Points on a hilly landscape, in no order, each with its height.
A climber steps from a point to the highest of its 3 nearest points, and stops where none of them is higher. Distance is the straight distance between rows; heights are no part of it.
(1036) height 3.63: 8 -4 10 8 -5 22 -32 -8 -22 -11 -5 9 16 -3 6 -15 17 11 8 8 8 -25 0
(123) height 1.27: -39 13 11 12 -37 29 5 -38 -6 47 -8 -38 1 15 11 -28 -40 10 -28 -67 7 -25 27
(437) height 5.76: 27 -8 -20 -27 19 -38 41 28 20 -17 -6 28 -7 -10 -19 40 24 6 -20 26 -2 31 -22
(169) height 2.93: 3 -9 7 28 -12 24 -37 -24 -23 -3 11 15 -16 -5 10 -23 13 3 26 -20 12 -32 8
(573) height 7.10: -25 14 18 -54 32 -52 30 17 49 16 -9 -8 -8 17 -18 5 19 -4 -2 23 -1 46 8
(571) height 3.93: -22 -1 3 22 -22 24 -2 -15 -1 32 -20 -29 -4 16 3 -5 -35 -6 -28 -29 -13 -7 18
(610) height 2.47: -13 -2 9 24 -31 38 -22 -24 -27 0 21 -6 -14 20 5 -61 6 14 8 -40 27 -50 19
(21) height 7.98: 49 -10 -22 -30 59 -45 -8 18 -15 -24 13 34 28 -39 -24 49 30 22 9 28 4 14 -29
(147) height 3.40: -37 25 18 7 -22 15 -3 -19 5 36 -20 -38 9 24 9 -11 -30 -1 -23 -49 -9 3 -1
(676) height 3.44: 37 -2 -11 -26 34 -34 -7 5 -24 -35 9 24 33 -30 -13 37 25 17 15 36 0 -8 -20
(862) height 6.33: -17 -2 0 16 -18 10 -4 -8 -4 25 -20 -23 -5 17 -1 8 -21 -5 -27 -22 -11 9 6
(292) height 7.14: -18 7 11 -45 30 -57 23 23 32 11 -4 12 -6 14 -31 17 33 -8 -7 10 -8 43 -22
(166) height 8.30: 28 -12 -5 -16 28 -24 -12 18 -23 -31 6 17 36 -23 -7 25 18 12 8 25 6 -10 -7
(490) height 1.64: 23 -5 4 31 10 17 -36 -17 -24 -16 16 22 -18 -36 23 -3 8 -10 39 5 13 -18 7
(213) height 6.97: -16 6 5 -54 29 -61 26 15 28 17 -5 18 -7 16 -30 15 38 -6 -7 16 0 47 -18
(853) height 8.50: -2 -13 -12 14 -24 26 -2 -8 2 6 -5 -22 -3 17 12 -13 -25 5 -18 11 -8 -11 18
(695) height 8.56: -14 -5 0 -37 12 -51 22 26 13 -2 -12 9 -8 16 -28 32 30 -9 -13 -4 -11 34 -23
(667) height 6.23: -33 23 25 -38 12 -37 24 22 50 18 -11 -9 -9 25 -6 -7 1 -3 -2 8 -2 48 0
(771) height 7.88: -4 -7 -6 11 -25 17 4 -13 1 20 -16 -15 -5 14 7 -3 -27 -1 -22 -18 -18 -4 13
(220) height 5.43: 11 -7 3 14 10 8 -34 -14 -30 -17 0 19 11 -19 7 0 6 4 23 9 12 -22 9
(774) height 3.08: -1 -11 9 20 -12 22 -42 -24 -25 -6 5 10 -5 -7 12 -22 17 7 22 -10 11 -36 0
(291) height 6.34: -27 12 21 -46 36 -49 31 13 57 21 -13 -3 -11 14 -4 5 3 -1 4 17 -5 44 26
(161) height 2.66: 20 14 -1 43 -6 50 -18 -22 -2 -17 37 13 -32 -25 17 -41 -3 -20 53 -13 20 -27 -17
(843) height 7.78: -14 -6 5 27 -33 47 -3 -18 -12 16 19 -13 -10 27 4 -70 -28 10 -8 -23 11 -41 35
(303) height 4.70: 38 -7 -6 -13 33 -33 -20 5 -28 -31 13 25 24 -33 -2 32 15 6 17 23 3 -11 -5
(907) height 5.13: 20 -7 -13 -10 10 -5 17 28 9 -23 3 8 22 -2 -1 17 3 8 -16 35 -1 9 -13
(1020) height 6.96: 7 -12 -22 -23 16 -40 30 20 11 -3 -12 18 -13 -7 -18 50 35 -3 -15 16 -4 39 -13
(746) height 6.36: -39 28 28 -26 0 -23 24 16 32 18 -11 -14 1 26 -4 -2 -2 -6 -3 -7 -5 33 -6
(773) height 2.57: 40 -7 -12 -8 39 -30 -21 -3 -20 -30 15 26 10 -52 0 31 13 -8 27 34 -4 -7 2
(422) height 6.62: 7 -8 -18 -5 -6 -13 29 23 12 -11 -15 9 -5 3 -2 40 6 -2 -15 14 -15 20 -7
(621) height 4.69: -7 -10 -9 6 -15 -6 11 17 9 4 -19 -11 -2 17 7 30 -8 -9 -17 -8 -20 19 -2
(782) height 2.84: 2 -6 4 42 -13 36 -36 -27 -19 1 16 13 -34 -16 18 -28 11 -3 34 -29 21 -44 10
(579) height 6.81: 26 -9 -3 -6 16 -6 -28 -1 -27 -26 -3 17 27 -24 3 18 18 5 20 18 2 -15 0
(701) height 1.46: -35 3 6 15 -30 25 -4 -36 -9 44 -10 -40 -2 13 5 -22 -47 0 -25 -65 3 -21 25
(498) height 5.77: 15 -6 -14 -7 -4 -3 22 22 11 -16 -6 4 8 -1 -4 15 4 0 -20 31 -5 10 -12
(23) height 7.53: -30 10 11 6 -24 9 -1 -16 2 29 -21 -30 6 26 -2 2 -29 -6 -25 -40 -11 6 1
(991) height 7.32: 2 0 -13 -16 6 -31 28 25 11 -5 -17 10 -12 1 -12 46 13 -7 -13 4 -9 26 -11
(295) height 6.22: -35 17 17 -3 -20 -6 10 0 3 23 -12 -25 11 21 -6 7 -15 -3 -20 -31 -10 15 -13
(334) height 2.10: -7 -10 -14 19 -28 34 4 -12 -1 22 -5 -25 -11 14 11 -20 -36 -2 -22 -14 -5 -8 24
(747) height 3.77: 24 -5 -6 -24 24 -18 13 24 -6 -33 13 20 31 -15 -12 26 23 21 0 32 7 2 -23
(1016) height 6.64: 2 -8 -10 13 -16 20 2 2 3 10 -11 -10 -1 10 6 -2 -27 4 -22 8 -9 1 9
(264) height 2.74: 18 2 4 47 -11 47 -17 -29 -8 -17 30 6 -29 -25 18 -41 1 -16 53 -22 15 -31 -8
(634) height 2.07: 21 21 -3 33 3 33 -24 -21 -9 -23 42 14 -19 -29 11 -41 -1 -28 55 -2 17 -18 -25
(955) height 2.67: 16 -7 7 37 -1 28 -30 -21 -20 -12 8 19 -18 -20 15 -17 9 -6 35 -15 17 -29 11
(1060) height 6.58: -20 4 11 -63 36 -55 31 18 52 18 -8 3 -11 20 -22 7 25 -9 0 24 -3 42 -9
(125) height 2.51: -10 -9 10 18 -18 35 -29 -16 -12 -2 5 3 2 13 2 -48 8 10 5 -12 15 -36 14
(440) height 5.97: -35 17 11 -6 -6 -20 11 11 2 21 -15 -19 8 24 -8 12 -11 -5 -11 -25 -13 21 -11
(278) height 3.05: -30 3 10 18 -27 16 -6 -24 -9 32 -16 -38 0 18 3 -13 -34 -5 -30 -42 -7 -13 16
(75) height 0.56: 44 -3 -19 -35 41 -30 17 27 1 -32 10 32 33 -23 -17 30 29 27 -4 40 5 17 -40
(777) height 0.31: -45 37 24 -5 -17 9 11 -3 13 32 -20 -36 6 23 7 -11 -27 6 -11 -35 -2 19 -12
(795) height 3.90: 5 -9 8 17 -7 15 -42 -16 -25 -10 6 13 -2 -16 16 -2 17 3 22 3 8 -33 10
(233) height 6.50: 15 -3 2 -6 7 -4 -26 7 -20 -27 0 12 31 -16 1 13 15 14 5 24 2 -16 -6
(864) height 0.82: 54 -13 -21 -20 50 -34 -20 8 -21 -25 13 26 20 -45 -10 42 15 6 25 28 -3 0 -7
(735) height 1.81: -8 -6 -4 26 -26 30 -3 -19 0 34 -7 -28 -6 14 14 -19 -39 3 -22 -29 -7 -12 34
(673) height 5.19: 17 -6 -10 -14 3 -3 7 20 -5 -22 7 12 34 -10 -8 13 16 18 -3 36 5 0 -17
(473) height 6.37: -20 -2 16 -61 35 -56 38 20 60 20 -13 -1 -20 9 -15 6 10 -1 5 17 -6 49 13
(1004) height 6.55: -33 14 12 -13 -10 -25 14 11 8 11 -17 -9 2 26 -8 15 4 -7 -13 -22 -16 23 -13
(662) height 4.76: 26 -4 -12 -15 15 -14 18 26 0 -27 4 14 32 -14 -10 19 13 16 -4 39 1 -3 -22
(363) height 2.54: 20 20 2 50 -18 42 -8 -27 -7 -27 52 14 -23 -29 9 -55 -9 -20 57 -27 22 -34 -30
(458) height 0.93: -16 -1 -6 26 -21 31 3 -32 -6 32 -4 -34 -12 17 8 -21 -40 -3 -28 -35 -5 -15 33
(1021) height 6.49: -5 2 -3 2 -4 -27 16 16 7 1 -15 1 -6 11 -6 30 1 -12 -13 1 -17 25 -9
(240) height 7.62: 11 -8 -13 5 -8 11 13 16 -1 -12 -2 0 12 8 6 8 -4 3 -14 32 -4 0 5
(411) height 0.81: 31 -3 -6 23 23 2 -29 -7 -22 -27 19 17 -4 -44 18 7 5 -18 40 21 6 -3 5
(1032) height 6.80: -26 21 13 -48 12 -45 19 21 27 14 -8 5 -4 19 -23 7 24 -9 -5 6 -5 42 -16
(548) height 5.55: -36 22 18 -15 -15 -10 5 1 7 22 -24 -29 7 28 -4 2 -10 -5 -15 -28 -2 20 -14
(893) height 2.63: 19 -1 0 41 -2 37 -31 -22 -11 -14 25 14 -32 -28 22 -32 1 -14 45 -6 20 -30 4
(1019) height 7.84: -15 -2 -8 -11 5 -41 16 22 0 -1 -17 0 -3 8 -15 37 13 -8 -11 -8 -10 26 -6
(143) height 5.03: 1 -10 -8 11 -15 23 11 10 4 -4 -3 -3 10 14 9 -1 -15 3 -23 18 -12 1 11
(1006) height 6.61: 12 -2 -16 -9 3 -15 27 26 9 -16 -1 11 3 1 -3 37 5 -2 -18 25 -8 16 -8
(474) height 0.69: 32 -5 -8 15 25 -8 -32 -5 -18 -27 19 13 -6 -45 13 4 3 -22 43 38 4 -1 3
(624) height 5.29: -11 -8 1 20 -27 47 -10 -20 -10 20 12 -11 -4 20 5 -57 -19 13 -15 -11 9 -29 27
(830) height 2.68: -13 -4 9 32 -23 39 -33 -24 -27 4 11 4 -16 8 4 -41 7 4 17 -35 16 -49 23
(1013) height 1.17: -39 24 19 -3 -19 12 4 -5 15 40 -18 -37 8 30 0 -15 -29 2 -19 -37 0 8 -14
(1053) height 7.27: -29 9 5 3 -16 -9 -2 3 7 22 -19 -19 4 17 -6 15 -13 -7 -17 -23 -15 5 -4
(475) height 6.24: 26 -3 -21 -21 14 -26 39 29 13 -24 -4 16 10 -16 -6 36 11 7 -9 34 -6 24 -22
(705) height 2.79: 12 -2 3 43 -17 45 -17 -35 -11 -8 18 10 -38 -18 25 -44 -2 -9 45 -37 15 -47 3
(666) height 5.79: -14 -1 14 -63 43 -59 35 9 57 28 -15 -4 -18 10 -16 15 9 4 2 22 -8 52 22
(412) height 4.28: 3 -12 -3 19 -27 38 -7 -8 -7 12 6 -15 0 17 8 -38 -11 10 -15 5 4 -17 19
(986) height 5.36: -37 29 33 -23 1 -13 18 9 29 25 -15 -27 0 26 9 -10 -15 0 2 -15 -1 34 -8
(945) height 7.11: 2 -6 -2 10 -9 28 -7 2 -6 -9 7 -2 15 12 8 -17 -3 14 -5 25 -1 -14 1
(654) height 1.42: -38 16 14 3 -32 21 0 -31 6 44 -12 -45 8 19 6 -20 -34 4 -34 -62 8 -10 4
(656) height 6.38: 12 -11 3 -2 8 2 -26 -4 -31 -19 5 19 18 -17 5 5 16 10 17 22 11 -20 0
(194) height 2.18: 21 4 6 36 0 34 -27 -26 -13 -20 24 16 -28 -39 30 -18 -2 -19 44 1 12 -14 -3
(119) height 3.58: 37 -8 -15 -28 24 -22 33 32 10 -27 12 29 21 -17 -19 33 26 14 -17 37 5 20 -28
(661) height 5.78: 11 1 2 -6 1 6 -4 14 -8 -24 6 7 29 0 -3 6 8 18 -10 28 5 -12 -11
(302) height 3.15: 33 -11 -10 -1 36 -23 -28 2 -22 -32 13 21 13 -41 2 31 10 -1 31 25 3 -18 2
(625) height 7.85: -9 -2 -1 -37 23 -62 26 18 17 9 -8 23 -9 4 -31 34 41 -3 -12 5 2 46 -19
(78) height 3.71: -9 -4 -7 11 -12 7 11 4 -1 13 -29 -14 -1 7 2 21 -15 -8 -19 -4 -16 10 6
(1093) height 4.91: 4 -6 -13 7 -15 23 3 11 -2 -12 -5 -2 8 2 8 -3 -2 2 -17 26 -6 -2 3
(994) height 2.78: -4 -9 3 43 -21 39 -26 -32 -22 -4 14 9 -33 -1 12 -33 7 -6 33 -44 22 -52 20
(865) height 5.33: 7 -10 -12 2 -4 -5 28 16 10 -3 -12 -1 1 3 -1 31 -1 -2 -18 15 -16 14 1
(402) height 7.38: -31 14 13 -27 1 -41 22 20 12 6 -7 -2 5 24 -15 15 9 -7 -14 -6 -15 33 -11
(219) height 4.26: -3 -7 0 20 -22 47 -9 -11 -2 7 9 -12 -1 17 9 -48 -16 6 -17 1 5 -26 21
(338) height 2.99: 53 -10 -22 -26 56 -42 -17 7 -10 -30 14 22 19 -41 -18 44 19 10 20 29 -8 2 -18
(395) height 6.99: 18 -11 -15 -13 9 -25 35 27 12 -10 -5 17 0 2 -12 41 16 -1 -15 20 -16 26 -9
(894) height 0.57: 29 12 0 23 10 29 -27 -15 -14 -27 33 18 -13 -33 23 -31 0 -28 55 15 6 -9 -10
(31) height 4.46: -21 -9 -4 27 -25 49 0 -23 -5 23 11 -25 -24 19 8 -51 -37 8 -19 -33 4 -26 46
(146) height 3.39: -8 -6 -4 23 -22 38 -5 -18 -1 21 4 -23 -5 16 5 -44 -34 4 -24 -17 -3 -23 31
(506) height 4.78: -1 -9 0 10 -20 36 -10 -1 -7 5 7 -13 3 7 3 -35 -8 9 -10 12 2 -19 14
(920) height 3.38: 1 -4 -12 5 -15 4 19 11 1 1 -20 -13 -4 18 3 18 -17 -11 -20 8 -13 7 7

Two climbers start at each pair of points below. Name the first point that both come to, or write none.
(782), (490) -> (169)
(474), (893) -> (579)
(220), (411) -> (579)
(920), (1006) -> (395)
(475), (1020) -> (991)
(194), (363) -> (264)

Call two points neighbours if one is among the 3 nearest of the other. Go from one point of each pair to the other, from neighbour to neighbour, staying as high as possible. Name the lowest point that can't be avoided.
(240), (573) -> (498)
(843), (166) -> (412)
(695), (945) -> (143)
(695), (573) -> (1060)
(771), (1053) -> (862)
(695), (853) -> (440)
(166), (21) -> (676)
(771), (853) -> (1016)
(402), (695) -> (1032)
